Each row is a point on a landscape with many peaks, with its height.
A climber steps from a point to the highest of its 4 nearest points, and stops where none of them is higher. Distance is the straight distance between rows; heights are no part of it.
Z761: [120 115  61 199 139 128 126 171  82 129 169 127 123 144 147 131 104 164
 148 154 148 150  84 218]  h=4.07
Z677: [163 111  73 162 104 122 156  98 126 134 130 145 109 175 106 144 143  79
 123 105 106 134 166 151]  h=2.01
Z140: [122 155 143 115 138 153 133 101 134 126 119 173 143 143  95 112 105 162
 198 128 148 124  75 140]  h=2.64
Z929: [128 109 117 122 123 161 150 156 148 172 131 122 168  86 140 155 110 110
 124 121 135 115 116  76]  h=3.57
Z11: [134 105  63 169 126 157 121 172 113 144 172 125 141 129 140 156  99 173
  65 133  90 122 110 163]  h=4.77
Z860: [135 107  79 108 122 148 167 144 138 148 132 148 154 107 121 156 121 130
 124 124 113  96 102 103]  h=4.81
Z256: [133 107  89 162 119  76 152  98  88  90 157 122  86 147 122 114 162 118
 150 158 134 159 150 175]  h=2.16
Z992: [153 141 204 100 142 165 135 126 120 120  48 134 143 140 129 146 101 160
 101 128 124 178 123 113]  h=7.12
Z772: [140 128 111 122 120  83 136  84 112 117 137 119 104 141 107 119 176 108
 184 154 141 122 149 151]  h=5.39
Z108: [122 126 137 117 146 166 158 139 137 166  81 169 148 163 119 138  92 129
 137  97 163 139  90 131]  h=4.28
Z591: [148 104  87 180 118  98 164 122 103 129 151 123 104 165 134 146 128  99
  84 156 112 155 187 153]  h=4.05
Z672: [127 123 179  95 137 191 130 120 133 151  35 176 146 129 112 135  89 148
 123 120 155 172 123  91]  h=6.14
Z733: [106 122 116 168 151  91 125 187 119 116 165  91 117 157 186 151 112 142
  76 119 150 151 122 196]  h=5.01
Z636: [134 103  84 137 122 129 156 159 130 135 172 124 141 104 141 152 142 152
 109 143 105  99 111 138]  h=7.09
Z810: [111 111 133 130 136  73 144 142 124 115 161  62 131 105 159 156 143  78
  93 168 119 139 193 104]  h=4.66
Z170: [144 115 153 119 130 115 139 115 129 147 128  96 138  99 125 146 166  92
 131 159 127 117 184  93]  h=2.21
Z767: [123 105 124 101 136 147 153 145 145 149 128 126 167  66 132 162 117 122
 112 133 112 111 112  66]  h=3.88
Z512: [116 193 161 118 143 115  68  74 140  77  61 164  79 178 111  56 119  95
 194  87 103 120 125  97]  h=0.46
Z832: [157 137 170 104 120 200  98 124 149 140  94 154 157  86 101 109 122 171
 142 160 118 109 134  98]  h=2.85
Z702: [110 123 132 171 171 149 165 111 158 105 105 186 107 174  86  85 116  72
 131  67 120 122 124 121]  h=1.21
Z454: [151 153 109 112 126 111 150  87 124 114  91 145 117 138  87 120 167  88
 165 128 125 109 146 113]  h=2.84
Z536: [152 133  65 126  94 135 149 116 152 138 130 158 120 160 100 116 152  99
 167  91 103 101 136 116]  h=4.21
Z516: [119 142 161 127 158  72 109 132 127  73 117  71 129  85 135 157 134  74
  75 161 115 118 187  63]  h=3.06
Z63: [110 108  98 158 144 136 138 184 136 143 193  96 152 108 163 163 104 139
  70 130  99 109 119 136]  h=5.10
Z237: [134 128 104 117 134  67 152 130 109  93 154  94 126 122 144 155 161 107
  90 148  89 121 166 119]  h=3.53
Z520: [147 125  79 138 100 115 138 103 116 126 157 133 119 129 106 125 163 133
 189 137 117 107 124 156]  h=4.46
Z73: [153 133 117 120 125 108 148  93 124 114 118 138  97 150  97 116 172  91
 174 127 121 126 146 126]  h=3.79
Z590: [109 121 164 146 164 124 147 180 137 138 147  86 153 106 172 174  90 131
  74 108 143 140 106  99]  h=5.37
Z553: [132 146 191 103 155 152 132 140 120 118  74 121 157 120 142 157  92 145
  82 119 144 156 112 101]  h=5.94
Z358: [175 148 173 116 129 126 109 112 115 119  74 101 135  82 108 139 158  92
 110 169 126 124 188  85]  h=1.28
Z43: [123 114  45 174  74  84 118  99  83 112 193 124  91 132 137 100 160 140
 169 168 121 157 155 187]  h=1.85
Z23: [124 108 119 107 127 143 156 136 142 168 151 105 157  93 134 156 133 116
 132 148 134  97 129  90]  h=3.62
Z75: [117 111 151 116 145 134 146 160 130 147 148  95 169  73 148 167 114 138
 114 146 122 112 110  81]  h=4.44
Z225: [139 131 196 107 162 156 136 122 102 126 113 124 140 117 137 131 126 184
 134 155 143 139  93 140]  h=3.71
Z234: [121 121 147  86 108 181 128 108 165 169  92 152 150  96 111 111 118 120
 151 110 129 108 122  82]  h=5.26
Z128: [140 126 153 104 128 112 121 114 113 112 125  87 114  89 128 135 181 124
 137 182 123 114 163 122]  h=2.63
Z162: [150 131 165 103 112 142 106 103 133 143  45 140 135  83  98 128 126  63
 116 135 129 151 202  52]  h=1.91
Z321: [117 121 169 134 161 103 137 129  84 112 143  98 132 142 163 147 127 164
 134 133 169 149  89 180]  h=4.06
Z251: [ 99 167 101  85  90 149  97  82 172 119 111 158 122 144 102  82 119 126
 204  64  89  89  89 100]  h=2.65
Z338: [ 84 121 132 122 153  88 125 146 112  94 189  97 128 104 164 123 136 198
  96 123 133 113  87 158]  h=3.54
Z504: [ 89 107 102 114 120  86 125 149 118  91 200  92 114  93 165 125 147 163
 102 152 126  98 126 150]  h=4.08
Z445: [125 120 155  95 140 182 151 139 133 161  97 147 156 110 115 146  88 139
 128 121 143 132  98  94]  h=4.74
Z698: [120 148 173 125 141  59  92 131 107  97 154  74 107 145 189 148 153 137
  97 105 172 146 122 165]  h=6.87
Z931: [139 159 119 142 119 108 130  84 138 115 123 151  95 185 101 100 152  75
 183  75 118 113 127 136]  h=3.22
Z988: [106 127 133 107 132  62 115 118  92  72 160  67  92  92 147 115 175 152
 105 168 117 120 163 146]  h=2.25
Z670: [120 128  93 132 127 121 133 119  77 104 182 116 124 105 113 124 142 187
 170 152 133 117  75 160]  h=4.63
Z676: [149 169 146  93  92 167  62  87 155 115  37 188 114 117  93  71 141 113
 139 150 101 113 178  86]  h=0.75
Z725: [147 125 132 145 137 141 160 154 122 179  95 129 150 164 150 160 100 109
 133 117 177 152  94 148]  h=3.96
Z552: [143  99  48 167 106 138 141 151 124 156 172 124 141 124 139 158 126 141
 102 146  86 108 144 140]  h=5.69
Z502: [135 147 155  78  99 169  75  99 170 147  54 179 137  87  91  91 125  88
 122 114 121 125 188  63]  h=1.10
Z644: [115 159 166 135 129 109 109  80 136  87  91 138  79 182 119  74 134  63
 185  56 107 123 113 135]  h=6.78
Z118: [ 98 128 201 102 105 213 104 119 183 168  71 195 147 133 120  85  95 148
 139  85 129 151 121 109]  h=1.78
Z941: [150 142 134 132 144 127 152 122  94 120 108 130 132 169 136 154 112 145
 156 123 158 151  67 168]  h=3.89
Z111: [134 119 151  90 118 161 126 131 144 160 102 114 160  72 114 152 130 120
 120 138 116 120 140  58]  h=3.31
Z604: [125 129 153  88 135 147 119 139 137 134 106 105 160  51 130 160 116 139
 104 147 108 108 127  46]  h=2.88
Z25: [133 114 194 102 142 199 135 129 149 169  69 152 160 111 122 130  89 146
 121 122 146 169 117  87]  h=4.64
Z82: [129 146 189 112 126 163 123  94 155 163  74 178 136 179 131 104 102 129
 172  92 157 162 108 143]  h=5.32
Z850: [143 148 149  91 134 120 102 106  99 100 113 100 126  77 114 126 167 163
 137 181 111  93 146 114]  h=3.76
Z706: [148 125 109 103 121 123 144 114 130 138 133 119 135 107 108 135 157 138
 161 144 127  88 120 123]  h=3.33
Z337: [149 120 193 136 148 140 147 147 117 162  97  95 137 144 154 165 109 126
 115 124 173 167 116 139]  h=4.61
Z58: [122 108  59 139  89  80 135 133  99 109 194  88 100 125 162 122 159 132
 115 172 114 136 165 175]  h=3.30
Z77: [113 150 161 158 149  54 106 165 158 108 161  74 122 151 180 166 133 103
  62  75 177 162 145 123]  h=5.91
Z950: [147 128 142  80 112 148 125 112 135 148  78 137 142  95 101 124 146  86
 133 134 120 115 157  59]  h=2.54
Z168: [107 153 193 104 107 168 105  93 164 173  66 187 134 197 143  88  91 130
 159  72 154 175 119 132]  h=4.47
Z346: [ 86 115 166 136 151 119 126 187 137 126 189  66 134 110 188 141 114 149
  79 145 165 126 108 144]  h=3.73
Z582: [129 113 108 121 126  89 152 151 133 145 167  82 140  97 151 156 147  99
 101 157 106 118 159  91]  h=3.01
Z181: [149 116 109 131 127 110 161  92 122 136 104 143 124 150  95 130 158  69
 148 116 136 110 159 107]  h=2.66
Z596: [110 144 108 142 129 156 123 130 158 155 104 182 130 189 127 103  82 115
 194  69 157 125  59 155]  h=3.02
Z133: [124 124  84 131 108  73 131  83  65  78 166 112  95 104 104 114 178 146
 179 164 120 142 133 158]  h=2.02
Z51: [156 110 132 133 141 110 165 111 125 129 108 118 120 125 106 139 155  77
 134 151 138 128 173 106]  h=2.05
Z815: [125 135  89 128 119 162 150 122 146 145 126 172 139 160 108 116 102 135
 184 104 139 104  60 139]  h=3.25
Z100: [130 107  81 182 147 130 139 176 106 137 166 123 137 141 160 147 104 158
 100 126 126 128  88 186]  h=4.40
Z511: [137 130 122 150 144 122 171 100 132  98 108 158 100 184  77 100 136  78
 153  96 139 136 139 131]  h=1.61
Z260: [110 131 177 143 165 100 131 167 110 122 158  72 132 139 171 162 118 134
  80 114 155 145 107 151]  h=5.41
Z402: [140 132 171  88 131 202 114 126 134 132  76 145 159  91 111 131 110 166
 128 157 118 119 118  97]  h=2.34
Z685: [126 143  87  82  91 140 130  93 161 138 102 169 128 141  94  96 130  98
 172  65 106  81 118 101]  h=2.50
Z922: [130 119  74 112  96 141 135 130 174 164 130 162 138 133 117 115 137  79
 152  78 115  85 117 103]  h=3.35
Z563: [145 151 146 131 130 143 135 102 115 156  86 163 143 192 123 124 110 121
 189 108 167 164  91 167]  h=4.41
Z70: [112 119 149 110 149  91 129 153 140 111 175  74 143  72 149 155 143 140
  90 151 112 105 137  80]  h=4.22
Z157: [126 132 152 145 156 123 151 105 154 124  92 149 107 181 102  92 137  61
 155  78 140 116 130 124]  h=1.45
Z72: [150 118  47 172  87 136 129 146 115 149 176 139 126 134 122 130 131 147
 137 156  92 106 135 169]  h=4.89
Z700: [118 144 118  97 118 122 131  90 154 125  87 165  99 165 104  88 141  60
 165  60 116 112 132 100]  h=1.13
Z8: [128 121 162 118 148  64 123 139 113  84 144  63 124 103 150 139 154 106
  83 165 119 127 189  99]  h=4.19
Z904: [131 112 106 149 144 145 149 154 112 144 150 129 147 138 130 148 112 149
 153 141 145 112  69 168]  h=3.41
Z932: [131 161 167 101 121 125 104  82 153 127  81 153  97 156 104  73 149  75
 176  88 114 103 152 109]  h=1.90
Z192: [131 165 148  95 106 157  88  79 159 138 108 156 123 132  95  79 147 138
 201 117 107  93 124 108]  h=3.82
Z535: [138 156 165  92  96 167  91  85 165 155  98 158 133 112 101  77 151 113
 165 106 104 103 156  96]  h=2.48
Z821: [156 117  58 165  92 116 145 126 135 159 163 134 118 149 125 129 156  94
 145 126 108 112 163 141]  h=2.46
Z61: [141 115  61 176  91  94 135  98  90 119 177 127  90 155 110 110 161 109
 173 143 128 149 155 173]  h=1.62
Z149: [102 126 124 103 144  91 127 148 121  98 172  93 126  87 143 148 148 156
  96 146 107  91 121 123]  h=5.34
Z227: [127 119  64 153  97 120 134 118  98 124 194 135 125 115 114 111 143 150
 186 150 126 111  95 165]  h=3.87
Z71: [134 116  48 159 111 134 137 124  97 120 183 131 124 130 117 132 132 173
 150 152 105 110  95 167]  h=4.15
Z139: [ 99 106 164  84 106 193 120 137 168 186  91 156 162  69  99 122  82 126
 120 106 147 161 128  53]  h=3.29
Z692: [132  97  78 210 122 116 143 122  96 120 167 140  82 184 132 104 106 139
  83 179 133 180 177 198]  h=4.10
Z354: [142 116  92 170 143 145 165 161 126 153 119 138 148 153 136 154 105 131
 132 118 159 131  87 169]  h=3.66
Z527: [137 127 167  92 150 149 129 137 121 122 128 102 150  82 130 153 125 169
 121 148 119  97  96 109]  h=3.61
Z126: [ 90 139 150 122 138  49  88 145 168  59 179  79 127  84 153 148 153  99
  67 138 117 112 182  75]  h=3.34
Z439: [115 128 134  90 131 176 148 118 160 154  89 181 144 138 105 105  96 145
 152 108 157 118  80 108]  h=3.91
Z83: [143 156 158 104 110 170  85  95 154 122  86 177 137 104  96  89 128 173
 175 151 106  95 126 106]  h=4.01
Z92: [129 136  78 190 130  60 109 152  46  95 153 126 113 153 172 134 111 160
 114 113 151 179  91 223]  h=4.14
Z818: [135 137  90 119  96 138 131 105 163 149 140 150 124 145 111 100 138 108
 185  91 106  83 112 132]  h=3.32
Z629: [150 114  61 132 109 133 144 109 125 125 159 141 128 136  97 143 136 155
 173 123 102  95  86 136]  h=4.12
Z403: [146 118 119  97 130 122 147 124 134 143 117 100 140  85 115 148 148 108
 128 142 107 101 150  82]  h=2.95
Z615: [142 121  61 195 142 170 145 167 118 161 136 151 144 159 114 155  92 137
 108 116 113 128  99 175]  h=3.40
Z797: [128 122  91 201 149 115 111 175  94 112 148 130 126 165 159 158  99 171
  42  96 111 150 113 191]  h=4.93
Z125: [119 122  63 111  91 171 140 146 168 165 126 180 147 134 106 114 102 107
 141  68 120  96  97 105]  h=2.89
Z955: [107 116 130 106 129  73 134 131 113  96 176  67 108 105 161 133 162 131
 102 175 122 119 169 124]  h=3.10
Z393: [107 168 146  84 104 139  86  86 165 133 111 160 114 142 120  68 133 120
 206  82 101  89 106  93]  h=2.62
Z3: [119 110  67 125  99  64 137  99  74  92 192 103  95 103 140 109 159 156
 158 171 122 137 135 166]  h=2.47
Z313: [138 125 115 135 144 119 167  93 135  96  75 171 120 164  81 116 130  68
 132 101 137 128 148 104]  h=2.03
Z963: [143 108  50 165  93 124 106 153 119 142 181 114 117 132 154 144 130 151
  79 163  74 116 164 159]  h=5.92
Z268: [117 113  64 159  86  96  94 159 123 128 198  97 120 130 168 125 132 148
  53 174  85 135 181 169]  h=7.32
Z461: [ 91 110 128 124 132 114 131 144  94 117 188  99 121  96 169 121 135 183
 135 160 164 116  92 178]  h=4.54
Z790: [110 145 175 142 158  68 106 165 139 109 160  81 120 148 174 147 141 133
  69  93 182 156 125 160]  h=6.12
Z394: [129 103 119 185 167 120 176 117 131 116 133 154 114 173  98 109 131  81
 130 111 148 142 142 148]  h=1.14
Z115: [140 133 197 110 127 199 112 113 140 145  53 186 155 145 106 114 102 164
 146 114 137 167 134 126]  h=4.68
Z694: [ 90 162 145 116 128 151 112  99 152 134  89 189 118 204 139  88  78 132
 206  62 158 143  75 133]  h=3.48
Z939: [161 152 154  97 121 160  90 115 131 129  60 130 147  74 114 142 128 114
 106 173 110 121 175  54]  h=1.84
Z680: [ 94 111 113 132 114  66 111 165 154 109 215  63 125  98 177 155 144  98
  65 158 107 138 175 104]  h=5.49
Z380: [ 93 107 117 144 132  98 128 182 162 123 213  71 142  92 174 158 119 125
  66 145 118 120 132 117]  h=4.60
Z503: [136 124 139 106 122  92 130 101  93  99 142  86 112 108 124 119 185 128
 149 188 141 122 161 154]  h=2.23
Z429: [136 160 172 135 135  53 100 152 143 112 144  67 123 143 167 170 154 117
  89  85 151 142 135 128]  h=6.19
Z211: [ 97 134 159  82 129 197 128 109 156 153  51 192 144 123 100 110  86 155
 133 117 150 141 118  79]  h=4.18
Z605: [130 112 100 116 140 152 168 140 117 129 148 130 144 102 124 156 116 151
 111 125 109 104  89 112]  h=5.56
Z876: [110 123  82 220 143 115  76 191  87 113 155 109 114 157 168 129  95 176
  64 129 124 171 138 218]  h=4.67
Z281: [120 117 101 148 153 114 142 150  85 109 163 121 130 135 150 144 112 178
 122 124 140 137  71 184]  h=4.75
Z472: [158 141 130 133 124 105 142 135  84 133 116 109 128 167 146 170 126 118
 144 123 159 158  94 173]  h=4.17
Z415: [126 179 142  95 107 136  83  77 159 110  56 165  98 157 101  69 136  89
 170 100 106 101 155  99]  h=1.17
Z62: [119 111 143 141 149 135 144 152  99 143 168  98 128 117 159 142 128 163
 134 162 164 127 102 174]  h=4.29
Z630: [121 131 105 136 118 115 142 101 149 117 107 162  97 186 104  95 124  36
 140  39 114 125 134 127]  h=0.95
Z643: [125 105  55 175 120 140 117 186 124 150 190 107 134 117 153 147 115 157
  84 165  96 125 131 168]  h=5.18
Z334: [137 145 146  85  93 164  75 104 147 139  29 172 139  70  92 109 102  80
 111 138 130 148 202  37]  h=1.54
Z110: [102 125 133  95 127  97 118 119  89  90 180  77 113  70 155 100 169 185
 127 166 130 111 124 148]  h=2.99
Z194: [134 131 174  92 149 126 153 139 111 143  59 114 150 121 144 179  85 112
  85  94 154 182 116  79]  h=5.28
Z482: [131 117 176 105 135 170 136 128 124 147 143 108 154  84 124 126 147 171
 144 172 143  99 116 129]  h=2.75
Z388: [110 115 152  92 132 181 149 138 142 158  68 161 160  98 110 136  79 134
 125 114 157 148 101  70]  h=4.04
Z507: [147 169 152 125 127 108 118  73 143 108  86 150  91 172  88  88 152  86
 197 103 129 116 136 115]  h=2.90
Z450: [107 141 134 122 154 132 152 109 155  96  62 186 102 165  79  88 111  63
 127  64 142 124 140  90]  h=1.60
Z739: [107 110 121 104 119  89 141 153 130 127 185  66 128  94 161 142 154 128
 103 172 126 115 155 119]  h=3.80
Z208: [116 126 142 126 143  66 132 144 130 104 155  69 128 100 147 168 144  89
  80 156 103 140 180  90]  h=4.42
Z688: [103 120 180 124 163 136 120 149 122 118 165  86 134 100 160 131 128 173
  98 160 157 116 102 131]  h=3.98
Z379: [124 110 125 126 140  52 152 141 108  82 164  82 114 119 152 147 147 104
  83 161 108 143 183 128]  h=4.39
Z165: [103 153 176  89 123 213  97 108 171 144  69 208 145 131 108  77  96 162
 139 120 123 126 127  98]  h=2.72
Z47: [159 141 170 106 111 141 107  91 121 130 129 114 118  94 105 108 181 126
 171 178 124 103 163 127]  h=6.23
Z848: [129 127 145 122 130 170 136 118 142 160 140 140 141 115 107 112 130 156
 180 140 151 100  95 138]  h=3.17
Z447: [127 146 186 109 120 217  90 123 175 139  78 197 150 115 103  84 110 176
 145 132 110 130 125 103]  h=2.06
Z888: [127 116 135 109 142 143 160 143 123 153  74 138 152 154 124 161  86 127
 115  97 151 149  89 122]  h=3.81
Z275: [ 69 122 153 163 166  94 121 188 174  95 204  87 134 114 160 152 102 140
  63 100 156 139 127 105]  h=4.91
Z114: [ 93 128 179 141 177  91 114 159 135  88 166  88 128 125 170 143 120 157
  61  97 169 134 102 144]  h=5.50
Z401: [103 113  40 177 110 121 113 137  68 120 200 142 120 110 139 118 115 190
 159 158 120 139  87 198]  h=3.58
Z442: [139 128 156 129 164 109 153 166 113 133 111  97 141 147 162 177 110 139
  98 113 153 142  97 144]  h=4.83
Z91: [106 124 126 139 153  91 136 143  80  88 170 114 114 131 165 135 120 170
 107 119 162 155  78 203]  h=4.62
Z5: [166 162 191 132 111 152  70  83 158 124  68 163 103 139  96  62 149 104
 160 121 102 124 173 112]  h=0.17
Z573: [134 119 127 122 139 157 153 138 141 172 130 142 152 113 129 144 126 138
 145 130 147 112  97 123]  h=3.90
Z890: [139 158 140 126 147 113 119  76 135  82  72 160  90 173  79  80 145  82
 190  93 135 130 130 113]  h=3.83
Z662: [142 154 129  80 109 139 120  87 152 127  77 152 128 136  86  97 142  91
 168 105 117 101 145  85]  h=2.20
Z414: [142 112  56 154  93  95 137 118  94 136 177 117 105 135 143 128 155 137
 117 170  98 135 160 171]  h=4.09
Z120: [112 134 192 120 170 125 125 162 128 115 141  80 136 114 161 164 106 153
  86 119 162 126  98 125]  h=4.86
Z179: [123 131 172 119 168 102 142 135  86 103 136 111 132 134 148 144 122 167
 122 128 159 146  82 171]  h=4.20
Z956: [133 155 166  73  89 180  62  97 175 141  65 186 127 103 103  66 140 125
 151 123 105 108 164  78]  h=1.44
Z199: [128 134 172 104 137 172 144 110 146 156  65 174 149 164 111 122  93 156
 154 109 156 148  96 122]  h=5.40
Z902: [121 112 158 113 157 138 142 164 125 125 127 110 158  98 145 175  93 138
  87 111 136 128  97  91]  h=5.04
Z759: [130 127 128 100 106 165 131 103 154 167 119 153 137 129 105 110 135 132
 184 120 131  89  89  99]  h=3.72
Z747: [166 166 170 115 110 161  84 106 140 138  35 166 116 115  98  96 136  79
 124 140 127 137 185  84]  h=0.90
Z610: [116 115  83 104 114 174 149 120 166 148 114 191 138 161  99 113  94 129
 151  78 136 102  78 121]  h=2.98
Z196: [142 101  61 169  84 100 116 142  95 131 168 105 105 171 157 127 128 129
  78 171 101 164 193 188]  h=5.42
Z594: [104 139 141 147 161  75 126 154 103  91 170 108 113 148 173 148 122 160
  76 103 151 142  84 189]  h=4.94
Z858: [153 116  86 103 117 137 155 121 129 129 122 134 139 125  98 142 156 112
 142 130 104  99 137 100]  h=3.78
Z817: [163 111  67 141 102 110 151 117 103 124 160 118 123 140 124 155 143 119
 111 133  75 120 151 132]  h=3.28
Z970: [121 105 158 124 158 152 159 163 132 174 130 102 163  94 149 168  94 128
 104 126 148 140 107  90]  h=4.80
Z891: [154 133 146 103 109 137 124  98 152 164 124 141 121 118 109 106 162 112
 179 131 124  95 142 107]  h=5.55
Z328: [156 125  70 136 104 117 145  89 125 118 141 149 105 144  93 121 165 111
 180 119 107 115 134 140]  h=5.98
Z874: [112 139 170 155 162  88 135 171 145 122 138  89 140 135 163 181  97 108
  56  71 143 153 107 110]  h=5.66
Z484: [106 106  93 138 133 116 142 157 119 113 193 103 136 100 150 146 138 168
  73 135  93 102  95 143]  h=5.77
Z463: [138 114  71 145  97 118 143 114 121 156 179 125 117 123 121 120 147 147
 174 155 125  99 110 163]  h=3.55
Z793: [128 140 154  91 106 205  89 131 160 134  50 190 151  79  95 101  95 141
 113 151 117 135 149  65]  h=1.89
Z404: [102 102  59 161 110 112 117 178 106 120 196 107 127 113 170 121 125 172
  96 168 120 122 122 189]  h=4.43
Z716: [140 126 138 121 117  98 147 112 111 133 143  86 116 117 133 129 184 114
 153 181 138 126 180 142]  h=3.07
Z17: [155 146 186 103 129 155 129 101 123 149  67 155 143 170 128 137 110 140
 143 119 148 180 127 141]  h=5.33
Z292: [117 172 163  90  89 192  50  95 179 122  80 191 119 111 109  54 137 132
 157 105  75 117 153  98]  h=0.82
Z474: [133 134  94 121 117 133 130  99 133 120 152 142 130 126  82 122 145 146
 204 129 121  94  86 121]  h=5.35
Z521: [108 129 101 217 150 100  99 204 149 124 174 111 127 150 179 162  94 141
  31 110 133 153 141 178]  h=5.19
Z948: [150 133 183  89 146 155 136 128 125 141  64 139 151 144 130 161  99 125
 114 113 145 184 120  99]  h=5.93
Z635: [117 129  95 142 127 171 137 140 164 168 143 167 148 140 122 107 108 119
 178 102 143 103  68 151]  h=2.87
Z834: [127 168 129 141 115 105  93  70 142  93 113 141  91 176 104  77 146  83
 211  66  95 127 115 128]  h=4.50
Z282: [145 105 112 158 148  97 180 122  98  99 129 118 115 154 103 144 145  94
 113 146 125 147 171 141]  h=3.03
Z220: [137 144 101 158 131 150 132 119 109 125 133 159 127 179 104 138  91 146
 199 103 157 153  57 164]  h=3.86
Z526: [142 114 202 120 139 188 129 120 132 163  98 141 151 134 133 129 111 154
 137 138 155 156 115 133]  h=3.64
Z464: [124 150 173  88 137 166 130  92 132 129  47 180 140 183 113 120  92 147
 165 110 157 162 101 122]  h=7.31
Z68: [107 126 163 105 153 123 110 134 100  87 160  93 131  79 139 120 149 198
 123 170 139 104  98 144]  h=3.13
Z567: [125  97  80 153 106  69 127 124 101  97 178 106  78 161 168 121 130 135
  54 155  93 167 179 173]  h=4.34
Z501: [147 132 110 136 134  96 154  96  98  85 105 128 100 149  87 117 165 109
 170 151 133 129 141 142]  h=3.60
Z178: [134 109  93 147 131  77 168 121  96  99 165  96  98 140 133 143 155 111
  97 164 125 144 163 156]  h=3.11
Z859: [148 152 159 107 111 154 105  87 143 141 111 138 122 105  91  97 161 147
 179 154 107 101 146 119]  h=6.36
Z845: [132 111 111 154 163 120 159 168 107 127 131 115 141 147 144 178  93 138
  74 100 131 141  89 155]  h=4.49
Z171: [131 134 118  99 115 139 138  98 156 131 111 151 118 131  96  96 146 112
 183 114 112  90 116 108]  h=3.42
Z466: [122 106  66 206 137 153 108 209 110 152 166 128 143 134 154 145  91 166
  86 154 101 122 126 184]  h=4.79
Z627: [107 121 137 128 153 120 135 176 137 123 184  82 135  94 157 154 118 146
  82 145 131 115 108 123]  h=4.51
Z13: [146 129 165 100 131 128 128 135 122 135 133  85 146  76 128 146 155 132
 114 168 114 104 156  87]  h=2.24
Z9: [113 116 148 125 139  66 138 140 118  90 162  70 121 124 154 149 149  90
  78 175 137 156 196 112]  h=5.97
Z459: [142 135 107 179 121  91 145  77 112  90 133 150  79 168  75 102 166  92
 184 106 130 143 127 160]  h=2.45
Z925: [115 146 167  88  91 155  93  97 175 158  73 170 126 105 100  79 138  80
 145  93 107 115 161  74]  h=1.57
Z812: [183 157 171 120 112 162  80 109 148 130  68 158 122  96  99  87 158 110
 137 155 111 126 188  98]  h=0.50
Z303: [155 137 214 106 155 122 124 131 105 132  91  93 139 144 164 167 120 134
  89 119 148 164 123 122]  h=4.56
Z67: [122 131 127 109 132 128 132 120  99 125 165 112 128  92 120 122 149 175
 177 168 137 104  97 156]  h=3.92
Z499: [130 143 166 122 153 136 130 102 135 118  34 171 118 141  75  95 127  52
 135 108 159 128 162  92]  h=1.11
Z462: [126 105 190 106 136 186 141 136 146 182  78 146 154 117 124 143  78 121
 111  94 172 203 125  81]  h=3.77
Z583: [108 108  92 143 133 122 142 177 124 145 189  94 133  98 166 146 119 156
 104 159 127 115 116 150]  h=5.51
Z264: [ 86 131 154 110 142 103 112 159 140  97 196  62 135  74 168 138 139 157
  88 160 132 115 145 104]  h=3.39
Z991: [140 113 178 139 149 116 142 121 125 141  65 122 138  99 101 137 125  62
 120 136 149 152 192  66]  h=1.49
Z15: [ 91 108  88 137 116  72 111 155 161  93 215  98 117 112 166 135 136 141
  54 140  91 114 165 127]  h=4.58
Z96: [122 113  84 190 144 125 114 187 108 118 183 123 132 144 160 149  94 186
  59 117 104 132 108 184]  h=4.70
Z898: [135 108 153 134 162  98 166 128 120 114 114 106 133 123 127 150 138  61
 109 160 138 151 178 104]  h=2.09
Z398: [164 153 145 106 127 122 108  76 121 108  88 134 106 128  80  97 174 114
 187 158 131 124 155 122]  h=3.56
Z723: [129 136 122  83 128 167 139 120 140 132  98 155 150 106  89 111 127 151
 164 133 128 101 100  96]  h=5.67
Z849: [130 131 198  94 117 191 121 115 139 156  34 172 145 150 120 128  94 120
 111 108 157 205 152  93]  h=4.53
Z882: [141 112  54 163 105 161 144 132 133 162 160 151 136 139 108 136 123 149
 154 120 102 102  95 151]  h=4.11
Z803: [152 115  79 131 109 118 168 118 116 144 167 116 122 129 111 131 171 100
 144 152 119 108 153 135]  h=3.12
Z933: [119 117  96 180 143 154 160 198 142 162 154 107 148 120 163 172  88 128
  89 129 138 138 116 130]  h=4.82
Z476: [157 192 168 121  97 150  47  88 159 110  48 182  94 143 107  47 142  98
 152 121  83 106 172 116]  h=0.49
Z421: [115 116  59 190 114 144  73 189 119 149 177 108 128 123 153 133  94 194
  60 168  81 128 152 180]  h=4.73
Z780: [101 108 121 113 123 180 149 162 156 187 108 165 160 115 113 130  77 105
 134  94 154 123 100  88]  h=6.00
Z377: [136 128  83 180 144 111 126 153  71 126 147 128 127 163 142 151 109 157
 127 124 136 161  85 210]  h=4.37
Z217: [108 117 131 178 163  92 130 194 148 121 173 109 129 145 166 169  91 138
  44 103 137 147 112 150]  h=5.38
Z546: [128 158  95 132 105 127  99  91 150 120 157 152 115 141  96  92 146 120
 229  94 112 101  82 121]  h=3.93
Z239: [136 120 110 199 132  94 139  90 118 113 158 143  78 186  95  95 153  91
 180 116 147 145 133 173]  h=1.95
Z682: [129 119 183 130 157 141 139 154 121 148 101  96 159 129 153 169 104 124
  97 124 156 164 103 118]  h=5.16
Z413: [123 111  50 152  90  89 105 125  90 102 198 107  98 118 153 123 131 187
  79 146  73 118 153 169]  h=5.68
Z95: [119 121  97  75 103 137 141 101 165 136  78 168 138 127  92 113 136  77
 145  80 115 110 143  64]  h=1.79
Z969: [146 124 186 111 150 158 135 116 116 155 101 137 140 144 123 138 115 154
 156 134 157 157  90 145]  h=4.36
Z191: [142 113  77 160 102  91 143  99  80 103 170 115  98 164 125 138 148 132
  89 142  94 141 160 160]  h=3.38
Z995: [145 138 171 106 156 109 136 136  95 122  91 106 136 163 149 181 123 133
 113 123 135 151 105 144]  h=4.52
Z14: [103 102  96 137 141 118 133 141  89 107 175 112 123 106 150 132 140 175
 139 159 149 115  88 179]  h=5.58
Z784: [152 143 189 114 111 149  89 102 159 139  53 160 124 115  93  84 140  62
 128 113 125 132 198  72]  h=1.35
Z726: [ 99 116 124 180 152 113 135 210 146 134 182  88 140 129 179 169  93 126
  68 124 141 135 104 138]  h=5.15
Z756: [130 146 155 138 116  62  99 140 103 129 135  70 116 145 185 164 151 124
 104 116 164 159 127 183]  h=6.08
Z620: [102 111  76 177 128 118  90 184 133 124 207 111 118 119 172 134 105 179
  48 146  93 114 138 172]  h=4.38

Where does a climber stop that starts at each point below?
Z676 => Z859
Z170 => Z636
Z502 => Z859
Z898 => Z268
Z51 => Z268
Z394 => Z268
Z939 => Z698
Z23 => Z698
Z615 => Z268

Call two points neighbours if one is among the 4 nearest of the other. Go from one point of each pair to the other, from neighbour to neighbour, staying as high as possible. Name the lowest point that can't be avoided.
Z859 / Z636 => Z759
Z780 / Z268 => Z25
Z698 / Z474 => Z629
Z464 / Z14 => Z91
Z698 / Z636 => Z63
Z680 / Z992 => Z380
Z672 / Z464 => Z17
Z474 / Z328 => Z520
Z268 / Z636 => Z552

Write out the way that a climber takes from each point below.
Z91 => Z594 Z114 Z790 Z698
Z688 => Z120 Z114 Z790 Z698
Z991 => Z898 Z282 Z591 Z196 Z268
Z100 => Z11 Z643 Z963 Z268
